Each row is a point on a tangle of strands that fork and nearly touch. The rows are in no order.
Two points are linked if the straight distance between their rows is under 108. Some points are linked to none.
k951: [  3  -6   7  13   3  17 -12   8 -11  18 -48  -7  22 -38  -4 -33 -35   0
 -22   1  29 -29 -38  10 -38  11 -36   6   3 -18  12  -2  20  -5  41 -55
   5 -13  -5  20 -36]
k596: [-19  -2  15  17  10 -15 -12   5  -7   8  22  12  34  -7 -34 -27 -19   3
   6  -9  23 -31  -8 -12 -10  25  -8  -3  -8 -17  18  34   8 -11  16  -6
  21 -12   1  -4 -16]
k366: [ 17   7   9   7  27 -44  18 -15 -20  23  31  25   3  -6 -27  -5   3  13
  22 -28  56 -36 -28  16 -13 -30  19  11 -10  -3   5  16  14  26  23  -4
  38   4 -20  17  28]
k982: [-12  -1  -5  -9   9   5  16  -2   9  23  29  45   4   5 -58  -4 -23 -21
   0   5   4  17 -16  -3 -39   0  18 -18  -7  34  21  14   1 -19  -3  18
  30  14   0  -7 -22]
k510: [  5   9  -2 -24  -3 -22   6   9   1   1 -12 -36   3 -16  38  18  11   9
 -14 -33 -34  47  14  13  19 -11   2 -13  -2 -18 -18 -14 -20  23 -10  34
 -32 -36   3 -23  28]
k421: [-36  10 -30 -12 -26 -35 -47  14 -28  15  15 -34  42 -11  -4 -11 -19   5
  18 -28  18  14  -5  -2  22  -4 -21  21  -4 -35 -30  44  21  28   6 -29
   3 -15 -13   9 -27]
k106: [-47  -6 -17   2   4  -2  17  47 -12  -3  11 -25  30  25  17   5  30 -25
  13  -2 -40  17  40  -4  35   4 -11  26  10   5  -7 -12 -17  16  -2  42
   2   0  12 -14 -12]
k879: [ 41  21  -1   7  17 -12   3 -27 -21 -16  -9  -5 -30  -8  23   9   6  47
  18 -18  25 -41  -1  15   2 -35  20  24  14   9  -3 -12 -31  33 -11 -13
  24   8  -3  16  46]
k597: [  8  36   0  32  -4  40  -8 -19  37  -9 -19 -21  11  12  -8 -39   5  20
   2  -1  24 -64  14  -7  17  34 -19  19  22 -46  12  -7  14   1  14 -27
 -22  17 -16  32   2]
k721: [-14   3 -49 -17 -37   1  -2  28  -7 -22 -29  15  14  13  15 -15 -22 -32
  12   1  15  24   7  12  25   2   5  17  18  14 -46   0  13  14   5  -2
 -14  -9  -4  23 -28]
k995: [-46 -29 -36 -15  -2  14 -18  22  -2  -8   1 -16  27 -14  -7 -16 -18 -22
  -1  -4 -22  -3 -12  -6  -9  24 -44  17  12 -26 -25   7   8  28  31  15
  -9 -14  -1   1 -57]
k878: [ 42   0  34   6  35 -17  24  10  -3  39  -9  50 -21 -23 -25  12  -3 -26
   6   3  13   7 -15   9 -13 -29   0 -12  -5  28   5  13  -2 -14 -19   4
   5 -19   8  -3  23]
k281: [ 13  18  24  30   2 -15  -1  -8 -18 -16 -23 -17   5   2  52  -6  15  15
  16 -10  26  -7  40 -13  28   6   2  17  25 -11  -1   5 -36  -2 -19   8
 -10  -5  13   1  39]
k289: [ 31  27  25  25  17  10 -14 -68  20 -13  15 -12 -13 -20   1  -3  25  53
   5 -12  38 -29  -9  -2 -18  10   0  10  16 -21  22  -9 -26 -14 -34 -16
  10   0 -11  18  27]
k678: [  1 -25  31  29  21 -22  16  25 -15   4  -8  -3 -12   8  21  21  -6 -43
 -12  21 -22   3  15   0  10 -29  -2 -40  -7  24  -4   4  11 -27 -17  21
 -10 -13  40 -35  30]
k378: [  6   1 -34  -3  19 -34   8   1 -31   5  -1   0  -6 -11  29   2   3   6
   3 -17  12   8  33  23  17 -45   9  16  18  15 -33  11 -28  38 -10  24
  -3 -19  30   5  26]
k539: [ -7 -25   7 -19  37  -6  40  31  -6   9  17 -34   7  23  15  41   9 -33
  -3   2 -82  40  19  12  32 -12 -12  -5   2  -8  15 -29  16   5   4  49
 -19  -9  18 -25 -13]
k843: [ 45   7  53  22  28   0  -1 -38  22  -3 -25 -28 -31  -2  10  33  36   1
   3  21   6   6 -10 -12   0  -1  -2  30  23   4  36 -17 -26 -44 -19 -17
   5  11 -10  11  27]
k342: [-50  10 -59 -36 -11  15 -19  14  -1 -17  22 -34  23  -1  -5   3   4  -3
   2 -41 -28  17 -17   5  -2  25 -38  26  11 -43 -20  -5   0  50   5  10
  10  -6 -15   6 -48]
k809: [-20 -19 -24  16  -8  31  15  31   1   7  -4  41  11  23 -12 -11   2 -27
  -4  34 -25   3  35  14 -15   4  17   3 -11  46   4  -5  -6  -8   2   5
  -2  29  14   2 -35]
k717: [-12 -22  11   1 -19  20 -29   0  -3  -6 -42 -13  -2 -34   5 -17 -19  -7
 -32  21  15 -15 -41 -16 -18  24 -33 -24   3 -21   2   2  13 -21  32 -35
   6 -24  -7   7 -30]
k73: [ 30  13 -15 -48   8  -8  20  -1  -2   9  10 -36   4  -8  32  37   6  23
 -35 -49 -51  49   3  28   7 -17   1  -8  -7 -39  -2 -32  -5  38 -21  40
 -35 -25 -15 -19  13]
k159: [  8  28 -12  37  -8  41   5  -7  31 -17 -23 -14   1  30   6 -13  14  42
   1  20  11 -48  73  -6  21   1   6  30  13  -7  17   1 -21   4  -4  -8
 -15  34 -14  18  22]
k557: [-11  -1 -22 -15 -30   2   3  30 -21  -4 -18  14  14  17  24   3  -6 -38
   1   8 -12  37   7   8  33  12  16  14   8  39 -24  -1   7   6  -1   7
 -12 -14  10   6 -22]
k955: [  1 -20 -23 -16   5 -41 -15 -11 -10  22  45  -1  11 -22  -2   4 -14   6
 -17 -10   4  20  -4   9  -4 -19  27  -8  -3  -5 -27  46  14  16  22  31
 -17 -27   8  -2   1]
k848: [  1  -3  12  53  -2  37  -5   7  11 -45 -23 -21   4  32  24  -3  20 -14
  -1  17  17 -45  27 -25   4  17   4   2  25 -23  13  -8  -3 -36  10 -15
 -16  19   5   8   8]
k760: [-37 -27 -37 -16  -3  32   1  21  -2 -11   2  17  14   0 -17 -19 -14 -24
  10  15 -20   4 -16  -4  -4  27 -21  12   7  17 -19  -6  14  27  23  12
  -1   4   2  10 -56]
k524: [  7 -17  17 -14  31  -2  22   4   9  28  17   8 -24  -9 -31  18  -3 -40
   1  26 -57  45  -8  -2   1 -41 -22 -12 -16  45   4 -13  10  -7 -13  32
   3   2  12 -29 -16]
k461: [ 10   6  40  24   9   5   8   2  22  11  16  22 -19  14 -53   8 -11 -18
  11  21  -3  12 -11 -20 -27 -24  -9  10  -8  22  41  -7 -23 -40 -28  -4
  23  26  -7  12   7]
k439: [ -4 -11 -28   7  10 -14  25  12 -19  11   5  41  18   9  -4 -18 -15   0
  -4  11  16   5  32  17 -13   1  33 -10  10  23  -5  23 -10  -6   8  31
 -14  -9  26   1   3]
k291: [-15  22 -41 -46 -32 -27 -18  23  -1  -5  19 -32  30   1  19  15   1  -2
   7 -62 -24  49  -1  21  10  11 -12   0   8 -56 -30  13  22  18 -15  15
 -27 -29 -27  -1 -18]
k659: [ 34  35  -4   3 -10   0   1 -41  -3 -16  -4 -27 -31  24  17  -5  12  46
  11 -22  24 -57  11  14  15 -32  21  28   6  -7   9 -27 -12  43 -13 -15
  24  36 -18  14  47]
k57: [-11   5 -49 -25 -28 -18 -18   8  -4 -20  10 -20  18   3  26   4   0   1
  -8 -35 -10  35  10  19  15   0   3   9  11 -18 -33   7 -11  25  -8  24
 -17 -27   4   0   0]
k563: [ 22   9  22   0  11  16  43  -5  12   5   1  56  -6  30  -3 -23   5  10
  21   3  27   2 -16  28 -47   7  26 -31  -1  -3  30 -13 -10 -63 -13 -15
 -16  10  16  16   3]
k187: [ 14   8  27  62   7  18  15   7  18 -21 -10  -5  -4  48  17  -6  28 -25
  13  32  -5 -41  30  -4  11   3   1  21  17   6  45 -10   1 -51  -3 -23
 -22  45  12   8  11]
k276: [  4  20  36  24  14  12  -4 -23  28  -5  18   4  -3  14 -47  -3   7  11
  12  11  17 -19 -25 -10   1  17 -11  27   1  10  43  -8  -5 -30 -11 -12
  35  26 -24  12   4]
k740: [-30 -13  11   0  17  -7   6   5   1  15  32  35  17  -1 -55 -21 -24 -15
  11  -6  14  -9 -17 -16 -32  15  -2 -21  -2   3  25  31   9 -25   6   7
  29  -1   6 -15 -24]
k778: [ 36 -36  45 -14   8 -40  21   5 -18  39  23  24  18 -24   7  12 -20 -40
   0  13 -27   8 -16  -8  -2 -22  20 -48 -34  24 -23  12  51  -8 -16  16
 -32 -10  13 -37  -4]
k365: [  1   2   2  13   8  -2   5   2  22  14  19  28 -22  12 -54  10 -16  -7
  -9  30 -12  35   5  -2 -26 -29  -4   8 -11  49  24  -5 -34 -26  -7   9
  35  18   0  -1  -2]
k791: [-14 -14 -63  -1 -17  28  -9  16  10 -25 -17   7   4  13  11 -10  -3  23
 -13  21  -8   6  41  26  -5  -9  17   9   9  20 -17  -4 -31   5  10  16
 -13   4   8  11 -10]
k841: [-13 -32   4  -5 -29  30  -8   9  21  -5   3  35 -22  17 -27  -4 -17 -11
 -29  42  -4  11  -9 -23 -43  -8 -14 -52  -5  11  21 -11  -5 -66   2   4
  13   8   5  -4 -15]
k566: [-10 -24  28  -3  49 -13  23  26   3  19   6 -17 -16 -10 -13  27  12 -36
  19  10 -69  39   0 -11  30 -32 -32  -3 -11  25   5 -19   8   6   1  34
   5  -5  14 -36   3]
k330: [-25  22 -46  -4 -43 -37 -50  -6 -29   3   6 -26  27  -1  13 -15 -16   9
  25 -52  32  -1   2  13  17 -27  -9  13 -10 -37 -36  35  13  36 -13 -43
  16   0 -19  11  -8]
k161: [ 26  22 -10  -7  13  11  15 -30  30 -18   0  15 -10  21  -7 -28 -15  49
  25   1  34 -46 -26  35 -10   5  45   2  17  -7  23 -24   6 -23  24 -33
 -16   6   8  33  12]
k938: [-49 -11 -18  16  -7  17  -1  30   0 -15  12 -13  31  19  -6 -13  21  -9
  19   2 -14 -15  44 -23  31  17 -16  21  -1   3  -7  -4 -11  22   1  31
  14  21  -1 -13 -11]
k603: [  9 -12  19 -15  39 -13  37  13   4  41  39  31 -21 -19 -47   9  -7 -52
   4  12 -39  26  -2 -10 -21 -40  -5 -15  -1  41  -7   7   5  -9 -23  34
   4  10  19 -24 -17]
k671: [-15   2  12  39 -12  27 -22   1  12 -40 -29 -42  -8  17  26  10  21  -4
 -17   9  -5   3  32 -39  -2  20   8  -1   8 -17  11  -7 -32 -27   4  -8
   0  13  -1  -9  11]
k485: [ 24  -8 -10  -1  30 -34  16 -18 -16  22  21  34 -18 -12 -40   6   0  -4
   7 -24  36 -18 -24   6 -31 -41  36  -1  -4  17  -5  18   6  23  14   8
  40  -2  -5   8  26]
k102: [ 25  19  13 -10  29  -1  36 -22  19 -12   9  39  -6  10   3 -20  -1  41
  37   7  37 -16 -18  33 -33  -4  39  -1  14  -2  22 -17  -7 -46   5 -15
 -22  -8  19  25  27]
k480: [-24  -7   4  11  -8 -23 -30   4 -19  -4  16  -8  33 -12   1 -16 -11   4
   5 -13  13  -5  -6 -14  20  27  -3   8  -8 -20   0  37   3  12   9   1
  10 -27  -1  -1 -11]
k761: [ 14  29  40   9   8  -6  -1 -35   0  -6  12 -11   0 -10  -5   9  33  15
   7 -14  35 -31 -14  -4  20   5 -17  40  -7  -1   7 -11 -11  28 -10  -7
  44  23 -38  -1  30]
k141: [  2   5  40   9  13 -32   3 -14 -27  18  31   5  16 -10 -18   1  12   6
  27 -15  42 -29 -20  -8  23  -1 -14  32 -12   8   0  19  10  36   3   2
  39  -3 -30   7  10]
k373: [ 19  -6  -3  -4   5  -6  -6 -22  -4  -6 -17  -2 -30  -4  -8  25  -3  20
 -17  12   4  22 -11  13   7 -18  27  10  -1  49   5  -6 -19   3  -3   2
  26  -4   1   8  22]
k179: [ -7 -37 -18 -61 -22  -5  -5  22 -12  14  22 -26  35  -2  18   4 -19 -22
 -15  -1 -38  20 -27  -7  19   8 -23 -10   6 -53 -23  13  56   1  33  22
 -49 -22  -3  -4 -56]
k560: [ 54 -11  34  10  33 -18   1   9  14  16 -13  21 -25 -46 -19  22  17  -2
   7 -10  14  -2  -8 -14   1 -28 -18  -8  -3   4  -5  20 -12  -2 -16   7
  11 -34  -4  -7  39]
k336: [ 34  21  -3  -2  13  30  -2 -54  47 -23   0 -11 -16   7  -3 -23  13  49
   9  26  20 -33 -23  13 -10  21  28  15  38 -12  25 -36  -2 -43  13 -37
 -34  20   2  34   6]
k641: [ 25 -16 -14 -11  39 -42  23  -2 -15  35  25  33 -22 -35 -31  15   6 -21
   1 -18  21   5 -13   3 -27 -53  36  -1   1  21 -29  28  26  23  17  17
  16  -7  13  -4  19]
k113: [ 26  45  24   3  -3  11   9 -40   0  -5   8 -28 -23  16  16   7  34  36
  -2 -17  36 -35   7  12  23 -12 -12  41  -4 -10  12 -25  -8  43 -14  -7
  30  51 -44  -4  42]
k63: [-41  26 -18   7 -17  27 -39 -22   9 -19  -4 -34   1 -11  -8  -5  10  26
 -10 -18   1   0  -6 -23   7  48 -19  22 -18 -18   2  -9 -10  29 -16 -25
  36  18 -19  -6 -11]
k111: [-35 -29  41   7  -3  -7  -6  29 -15 -24  11 -22  10  12   7  14  -5 -28
  31   0 -17 -11 -30 -45  19  23  -5 -28  -7   6   1  12  27  -5   3   2
   9 -12  27 -28 -16]
k90: [ 10  -8   7 -32 -25   3  11   4 -18   6 -31   7 -15   5  33  12  -3 -18
 -22  23 -20  48   1  14  31  -5  15 -20 -10  48  -6 -13   2 -11  -4   3
 -15 -13  18  -4   1]
k782: [  0  -7 -18  24 -11  25  -2   7   2 -15 -36  23  19   5  13 -35 -32   7
   5   1  35 -36   9   3  -5  27   0   5  12 -18  -7  11   1  -2  20 -18
 -27 -10  -1  32 -10]
k95: [  7 -14  -3 -11 -37  34  -3   9  -7 -13 -41  24 -22  12  22   3   1  -2
 -24  41  -2  27   3  -1   5  10  10 -10   0  32   0 -19  -5 -30   8 -18
 -10   7   3  16  -9]
k14: [ -4   0  15  14 -10 -14 -12  12 -10 -14  -8 -29   5  -4  39   5  13   9
  -9 -19 -14  23  28 -14  17   6   2  -9  -2  -5  -7   6 -32  -1 -14  28
 -13 -27  18 -24  30]
k628: [ 37  -4  20  -4  38 -32  42  11 -26  42  -3  62 -12 -17   1   8  -7 -28
   2   7  10  16  10  26 -26 -21  23 -33  -3  30 -11  13  -2 -11 -17  10
 -12 -13  29  -1  10]
k610: [ 14  28   1  32  -8  51   6  -1  56  -5 -19 -15  -5  30 -13 -25  22  30
   5  26   6 -64  49  -8  16  22  -5  17  23 -32  19  -2  14   6  17 -14
 -29  37 -17  34  14]
k387: [-23 -39  -8 -23 -21  21 -15  11   7  -9  11  16  -5  -1 -13  -4  -8 -17
 -32  35 -35   8 -23 -12 -15  12 -21 -43  -3   2   5  -5  21 -30  22  20
   4  -9   3 -21 -28]
k696: [ 28 -23 -12 -13  16 -57   5   0 -31  42  33  10   0 -31  -5  15  -4 -11
  -5 -10  13  20  -8   5   0 -42  34   8  -2  15 -40  38  27  35  19  14
 -12 -24  13   5  17]
k680: [ 12   9  13  28   4  37  31  10  31  -5  -7  54   8  34 -10 -33   0  -8
  19  14  13 -24   2  15 -43  25  16 -20  -8  -9  28 -14   1 -50   6 -21
 -18  26   6  14  -3]
k203: [ 19  14  19  49  12  10  22 -15  30  -6 -19 -22  -9  32  16  -4  33  13
  10  34  -5 -28  68  -4  14  -9  -6  36  16   1  48  -5 -19 -28  -1 -17
 -18  47  -2   6  20]
k350: [ -7  13 -12  -7 -17  37 -32 -19  14 -20 -49 -16 -15  -2 -12   3 -20  11
 -16  19  19  -7 -43  -3   3  35  -6  29   4  -6   2 -20   3   5  21 -54
  25  14 -33  28 -25]
k927: [-11  35 -17  20 -22  17  12  -6   7  -4  -7 -11   9  24  20 -14  14  42
   1  -6  23 -33  72  10  33 -13  -2  22  -5   9  -6  -6 -21  43 -22   4
   9  29 -18  -6  32]
k622: [-30   1 -29 -28 -47  28 -15   1   4 -31 -70 -15 -10  -3  21  -5 -19 -18
  -7   9  15  26 -24   1 -12  14 -34   1  17 -16 -40 -21  -6   2  22 -12
 -13  -4 -35  31 -15]
k875: [-26 -48   1 -46 -18  18 -14  11   9 -10  13 -11   7  -6  -5   4  -7 -11
 -32  17 -47   2 -49 -15   7  15 -37 -41 -11 -23   6 -10  40 -18  29  25
  -6 -14   3 -26 -37]
k52: [ -7  20  -4 -22 -22  13 -25 -27  15 -12 -16 -41 -36 -20  25  34  17  46
 -28 -19 -20  52  -7 -11 -18  29  16 -12 -18 -10  -3 -35 -35  11 -31  -8
  -9 -15  -7 -10  25]
k773: [  4  23  53  26  23  -7  23  -4  17   7  37  21   7  26 -37 -23  19  -6
  32   6  23 -38 -12  -5   8   7 -15  23   2   4  38 -18  10 -31 -11   2
  15  31 -18   7  13]
k154: [ -3   1   6  -2  -1  -4   4  12 -31  37   8  46  43  -3  -7 -28 -27 -14
  20  -3  16 -23 -31  20 -17  28   9 -11 -15  -7  -4  21  35   6  18 -54
  -4   0   8  28 -53]
k769: [-23 -17  13   9 -26  25 -22  17   5 -39 -24 -37 -14   6  25  16  12 -15
 -19  13 -23  15  -2 -36   6  22   1 -26  -2 -17   1 -14 -10 -26  13  -1
   0  -8   4 -19   2]
k735: [-21  18   2  23  -6 -10  16   4 -17   2  10 -11  28   9  13 -14  19   7
   4   1  21 -24  61 -10  34   1 -19  28  -6   8  -5  -2 -22  35  -9  30
  23  17 -17 -20  22]
k315: [ -3 -10  31  -4  40 -39  47  20 -23  46  46  38   2 -12 -32  -2  -3 -52
  25   2 -21   3   3 -27 -31 -14   2 -30   1  25 -20  23  20  -1 -32  34
  -7  17  34 -32 -21]
k225: [  7   3 -38   5   1 -22   5   0 -27 -10   1  17  14   4   5 -16 -16  21
   5 -11  37  -7  28  20  10 -18  37   8  16  16 -20  18 -14  25   4  15
   0 -10  18  16  16]
k556: [ 12  -4  -4   7  30 -20  49  11 -22  23  -4  60  -1   7  -3  -9 -10 -12
   1   8  19  14  34  26 -33 -12  32 -28   4  29   3  13 -17 -24  -9  20
 -19  -2  32  -4   9]
k490: [-23 -50  -6 -54 -10   3  -7  16  -3   4  19 -29  25  -5  10  10 -20 -16
  -9   7 -52  -3 -48 -16   7  10 -42 -26  -3 -43  -2   5  54   2  36  17
 -33 -23   1 -24 -62]
k876: [ -2 -10  26  57   8  10   9  22  -4 -10  -7  10 -13  36   5  10   4 -36
  13  33  -8 -19  33   5 -13 -18  -2 -10   1  29  29  -3 -10 -53 -13 -11
   1  25  22 -10  10]
k414: [ 44 -16  -7 -12  38 -25  -8   8  10  24  -1  19 -23 -60 -11  18  14  18
  -2 -22   4  -1   6  -2  -5 -47  -9 -14 -11  -7 -31  31  -5  25  -4  17
   2 -41  11 -24  37]
k709: [-33  42 -28 -26 -43  12 -35   0   9 -20 -13 -35 -21 -11  27  10   9  14
  -9 -47  -9  36 -10  -6  -9  42   9  -2  -5 -29 -19 -22 -25  17 -26 -16
 -15  -7 -24  -1   3]
k513: [ 10 -17 -34 -36 -15 -31 -26 -24 -14   5  38 -27  11 -18  15  10 -10  23
 -22 -28  -9  31 -13  22  10 -20  18  -8  -1 -20 -27  30  10  22   6  23
 -16 -34   4  -3   0]
k348: [ -4   0 -19   4   2  11   2  18 -18  32 -32  16  33 -25 -14 -37 -46  -5
   0  -7  27 -29 -30  26 -36   3 -21  10 -10 -10  -2  11  32  15  46 -57
   0  -6  -4  25 -48]
k974: [ 39  11  48  27  31  -1  -1 -16  10  -2 -18  -6 -27 -20   6  20  31   4
   6  -3  10  -5   0 -13   8 -12 -14  15  10   1  16   1 -30 -16 -23  -2
  12 -12  -7   4  44]
k675: [ 24  -3  40  -5   1 -25  15   0 -28  37  35  55  28  -3 -12  -1  -4 -20
  28 -12   9   0 -38  19 -27  25  26 -31 -21   8   3  26  34 -14  -6 -33
   6  -2  13  16 -27]
k891: [-19   1  47  29   3   1  -1  15 -12 -23  -9 -20   5  22   8   6  10 -24
  21   5  -6  -7  -4 -40  29  31  -1  18   3   9  25   3   3  -9  -1  -1
  21  13   1 -10   0]
k223: [-24 -25  -1  41   3  13   7  31   3  -6   2  22   5  31 -14  -4   4 -33
   6  37 -25  -5  46  -3 -18  -6  -6  -5 -12  38  27  -3 -10 -32  -7   3
   6  22  18 -15 -13]
k780: [-30 -18   8  -9 -26  19 -39   3  11 -28 -29 -33  -2 -17  16   4  -3 -12
 -27   5 -10  14 -24 -28  -2  38 -15 -20  -5 -34  -9  -3  -3 -13  16  -8
   3 -22  -7  -5 -12]
k201: [  6  36   0  23   2  16 -11 -27  23 -10   5 -14  13   8 -17 -34   6  41
  -5 -14  34 -67   0   1  11  28 -14  15   5 -39  26  -2   4   4   9 -31
  12  16 -22  17   9]
k826: [ -3 -11 -38 -16 -35 -16 -22  14 -24   0 -10  17  17   1  16 -19 -39  -9
   8  -4  35  14  -7  17   5  -4  17  -1   9  -6 -35  34  16   5  21 -19
 -22 -22   5  30 -26]
k305: [ 35  24  14  18  21  28 -16 -68  28 -28   9 -23 -13   0   4   0  22  63
   2  18  15 -22  15 -20 -19  12   9   9  27 -23  30 -24 -29 -31 -22 -21
  -9  15  -1  19  13]
k75: [ -9  52  11  -7 -13  -5 -12  -3   8  19 -18 -46 -43 -26  26  33  28  21
 -15 -43 -26  46  -4 -14 -13  20  24  -3  -5   2  -2 -43 -43  34 -34 -12
 -18   3 -27 -18  43]
k526: [ 21 -32  20 -10  37 -39  32  16 -12  33  18   8  11 -16   8  10  -6 -48
  -9  19 -37  15   6   0  11 -30   2 -27 -15  12 -23   6  36  -5  -6  42
 -34 -15  33 -43   6]
k314: [ -2  -6 -24 -66 -20 -15   1  18  -1  -5  21 -33  33   7  15  25 -13  -8
 -12 -28 -45  36 -13   8  25  11  -8  -5   4 -57 -16   6  40   6  15  29
 -32 -26 -21   2 -41]
k135: [ 33   7 -16 -18  45  -3  -9  -8  -8   3 -29   7 -52 -51  14  33   5  34
   5  -8  -8   0   7  12   2 -51  -4  -5  13   6 -24   1 -33  30  -9  -5
  16 -39  21 -13  37]
k667: [-21 -11 -19   5  -9  48   5  18   0  -4 -10  43   8  11 -19 -19 -20 -20
   9  26 -12  -6   0  -1 -14  27  -1   5  -8  36 -11 -11  13  28  22 -12
   3  26  -2  14 -49]
k397: [ -4  30  -5   8 -33 -26 -28 -27 -31   7  21 -19  17  -2  20 -15  -4  35
  12 -45  52 -30   7   9  19  -9  -9  20 -15 -31 -12  19   8  51 -16 -26
  19   5 -23   2  15]
k374: [ 18 -30  45 -14   4 -40  15  -7 -15  54  40  34  26 -24 -24  10 -21 -25
  17   8  -4   8 -27  -3 -28   0  28 -46 -28   8  -5  38  47 -18  -2  -3
 -14 -11   3 -11 -15]
k39: [-21 -32  -6  -2  18 -12  21  40 -13   2  22 -22  19  26  23  23  13 -39
  -7   7 -56  25  31   7  29  -8  -2  -6  12  -1  -3  -5  10  -4  -3  54
 -20 -18  31 -23  -3]
k683: [-16 -32  35   6   1 -20  -2  28  -5 -17  27 -11  10   7  10  22 -14 -37
   3   9 -21  -3 -17 -23  10  -3  -3 -38 -13  15   4  16  33 -12  -8  22
   1 -13  30 -42   0]
k292: [-54  23 -46 -18 -14  11 -38   1  -3  -8  -7 -38  18 -23 -13 -20 -11  11
   1 -35  -3  -9 -19  -3   1  25 -43  27  -9 -31 -20  -3  -2  56   4 -27
  27   4 -14  -3 -35]
k750: [ 28  -3   0 -17  17 -11   1 -20  -8 -10 -31  -9 -43 -28  18  29  -3  32
  -9   1  -3  27  -1  13   9 -28  14  -7   9  28 -10  -6 -33  13  -6   5
   9 -22  13  -3  33]
k301: [  9 -20  10  -3 -24  21  -7  -3   7  -9 -14  33 -31  14  -9   3   1  10
 -29  46  -6  25   2  -8 -15  -4   3 -31 -10  30  21  -8 -13 -54   2  -4
   8  10   8   7  -8]
k757: [-10  39  -8  12 -22   7 -19 -32  -4   4  11 -21  15  -9   1 -27  -2  46
  -4 -32  43 -56   3   6  17  16 -15  14 -20 -34  16   7  12  34 -11 -37
  29  12 -26   3   3]
k125: [ 13   0   1  -2  -7 -12 -32 -49   2  -1   5 -18 -27 -40  -6  32   8  33
  -9 -34  14  -2 -32   1 -11   0   1   3 -19   5  -4   8 -14  39 -27  -4
  35 -18 -11  -8  35]
k339: [ 17   3 -23  12   4   1   0 -19   1  -3 -14  15 -37  25 -25  18  -9  15
 -16  31  -2  13  -1  16  -6 -26  24  17  -5  52  17 -16 -23  -7   8 -14
  35  23   2  17  13]
k980: [ 10  36  23  32  12  22  36   2  44  13  22  37   4  47 -31 -39  24   0
  28  19  -2 -43  11  20  -3  21   8   8  -2   7  39 -19  21 -31  -1 -14
 -22  49   1  13   7]
k701: [  8 -42  14 -38 -13  -1  19   0   4  -1  -3  -8   5   5  20   6   4 -16
 -36  17 -47  26 -15  -3  30 -28   0 -47 -24   5  12 -28  31 -31   0  39
 -24  -9   2 -44  10]
k357: [-34  34 -42 -29 -38  25 -29   4  23 -31 -52 -34 -18 -15  23  -2  -3   1
  -6 -24   3  33 -11 -11 -20  33 -13  -2  11 -36 -40 -25 -29   3  -2 -20
 -17   4 -31  15  -5]
k20: [-22  12 -19  18 -15  18 -33 -26  24 -19  12 -19 -18   1 -20  17  20  32
 -25  -3 -19  28   0 -18  -8  24 -13  24 -29   2  10 -16 -30  14 -21  -8
  37  19 -16 -11   7]
k738: [ -4  -2 -32 -39 -52  28 -15   6  -2 -27 -51   3 -28   9  21   5  -5   5
 -23  27   7  34 -13   3   9   8   5   9   7  15 -19 -22 -11  -6  17 -15
  -7   0 -12  24 -11]

A fork is a point with three links, a tip a point with one. Leave the first point through the second and follow the links. Name the first fork or tip that comes.
k875, k490: k57
k339, k373: k560
k366, k141: k879
k365, k982: k159
k374, k675: k187
k421, k480: k365
k680, k563: k289
k95, k738: k75
k927, k735: k315

A fork is a point with three links. Follow the links from the first point to the second and name the forks in between, in order.
k597, k373: k365
k397, k223: k159 > k187
k760, k769: k187
k179, k709: k95
k955, k875: k57
k927, k365: k159
k878, k740: k560 > k365
k809, k603: k187 > k159
k982, k439: k365 > k560
k301, k281: k57 > k510

Follow the links from the first point to the second, and from the first to the third. Name the last point that the two ways share.
k223, k778, k330: k187
k281, k761, k622: k57
k75, k179, k826: k95
k102, k373, k740: k365
k342, k201, k735: k159
k348, k927, k342: k187
k439, k773, k740: k365
k761, k179, k281: k57

Name the points in between on the shortest way along the links from the first point to the second, in order.
k980, k597: k773 > k276 > k461 > k365 > k982 > k740 > k596 > k480 > k421 > k330 > k397 > k757 > k201
k90, k52: k95 > k738 > k622 > k357 > k709
k826, k57: k721 > k557 > k90 > k95 > k301 > k841 > k387 > k875 > k490 > k179 > k314 > k291
k289, k980: k305 > k336 > k161 > k102 > k563 > k680
